Each row is a point on a landscape with many valleys, with its height.
From any point a ball rolls to the lowest of the 3 points nearest to it. It stops when none of these is lower. Distance is the straight distance between rows; heights are no part of it.
K93 h=841: [171 150  38 119 127 151 126 125  63]
K584 h=741: [156 120  79 115 108 137 133 127  85]
K172 h=591: [164 123 113 119  86 109 129 115  82]
K99 h=543: [169 125 133 126  76  92 131 110  88]
K786 h=552: [136  94 144 136 108  71 115  98 167]
K111 h=208: [186 143 156 147  62  75 138 121  86]
K451 h=687: [123 135  95 126 149 164 142 159 104]
K826 h=861: [159 142  50 119 128 153 129 131  72]
K525 h=507: [159 115 129 120  86  95 127 113  95]
K40 h=338: [ 80 151 174 129 168 156 119 130 173]
K527 h=216: [ 86 117 155 164 143 111 113 129 238]
K950 h=746: [181 152  77 122  84 126 123 117  59]
K390 h=362: [129  88 136 132 122  85 124 108 164]
K579 h=653: [128 111 103 119 137 143 142 146 109]
K960 h=437: [155 107 135 120  91  88 125 107 112]
K758 h=550: [126 100 123 124 137 119 140 134 130]
K201 h=719: [129 146  70 124 149 174 136 159  91]
K382 h=762: [136 126  79 124 137 157 140 150  95]
K829 h=693: [ 78 170 168  99 166 207 112 117 138]
K742 h=551: [103 172 115 124 163 199 128 160 106]
K418 h=444: [ 85 136 170 147 163 133 115 131 203]
K933 h=457: [ 94 127 153 134 165 144 132 144 155]
K574 h=240: [ 75 162 185 110 170 182 108 110 173]
K799 h=406: [ 92 122 157 144 163 124 128 137 185]
K912 h=432: [ 95 118 152 137 160 127 131 140 171]
K383 h=284: [163 118 162 139  79  58 120  97 135]
K57 h=427: [120  92 137 136 136  93 126 117 173]
K499 h=221: [133  88 134 128 122  89 127 110 151]
K746 h=474: [108 106 142 136 152 109 134 131 175]
K346 h=525: [111 106 136 131 151 123 138 140 149]
K160 h=409: [149 104 150 132  92  66 119  97 138]
K301 h=640: [168 130  95 116  90 121 125 118  75]
K908 h=844: [145 136  59 119 136 158 137 144  84]
K684 h=686: [178 144 104 123  75 114 127 117  67]
K932 h=806: [141 150  52 125 151 170 137 152  86]
K804 h=323: [102 101 145 154 143  99 119 124 219]
K143 h=559: [155 112 115 115  93 110 129 117  93]
K25 h=532: [ 95 180 128 118 165 208 125 149 111]
K743 h=461: [128  89 138 135 118  76 118 105 180]
K149 h=377: [ 83 145 167 130 169 156 123 140 166]
K370 h=374: [115  89 139 144 136  85 121 116 194]
K94 h=402: [ 73 150 181 138 167 146 110 124 203]
K957 h=623: [140 100 114 118 121 119 136 129 113]
K971 h=245: [183 144 143 142  64  84 137 120  80]
K509 h=560: [101 162 119 125 160 190 134 158 110]
K135 h=400: [109 134 121 125 156 163 142 158 122]
K620 h=433: [134  94 126 122 123 100 132 118 133]
K942 h=624: [148 107 105 114 109 121 131 126  96]
K536 h=611: [121 108 112 122 138 136 141 145 121]
K982 h=473: [ 86 167 150 116 165 195 123 146 126]
K846 h=365: [ 92 115 155 151 157 114 120 130 209]
K974 h=588: [ 88 178 147 101 164 219 117 128 122]
K442 h=443: [ 75 142 172 154 156 132 106 123 230]
K765 h=479: [147  99 137 124 102  85 129 105 125]
K100 h=737: [138 118  83 118 130 149 139 142  96]
K830 h=180: [180 136 172 154  68  56 136 110 108]
K198 h=154: [ 87 147 155 124 165 170 131 149 139]
K360 h=145: [176 132 160 143  71  68 132 110 104]
K704 h=562: [172 129 124 124  76 100 130 115  81]
K191 h=341: [ 81 160 166 118 167 178 124 136 146]
K766 h=606: [148 102 121 115 102 106 130 118 105]
K590 h=390: [101 131 138 128 160 156 137 153 137]
K292 h=811: [178 150  53 119 107 137 124 118  61]
K436 h=621: [115 156  88 129 159 182 138 159 100]
K146 h=304: [ 97 144 139 126 161 171 136 158 130]
K753 h=219: [166 120 156 136  79  68 124 102 116]
K420 h=351: [155 107 145 125  90  77 124 103 119]

Call two points neighbours if one is among the 3 nearest of the other. Go from one point of each pair to the other, from neighbour to neighbour, staying as low as possible. Name the highest point that can't be avoided.
K527, K420 -> K957
K40, K198 -> K191
K499, K198 -> K442
K499, K527 -> K57

For each start below, name the point where the ball stops.
K172 -> K420
K829 -> K198
K370 -> K527
K912 -> K527
K704 -> K420
K99 -> K420
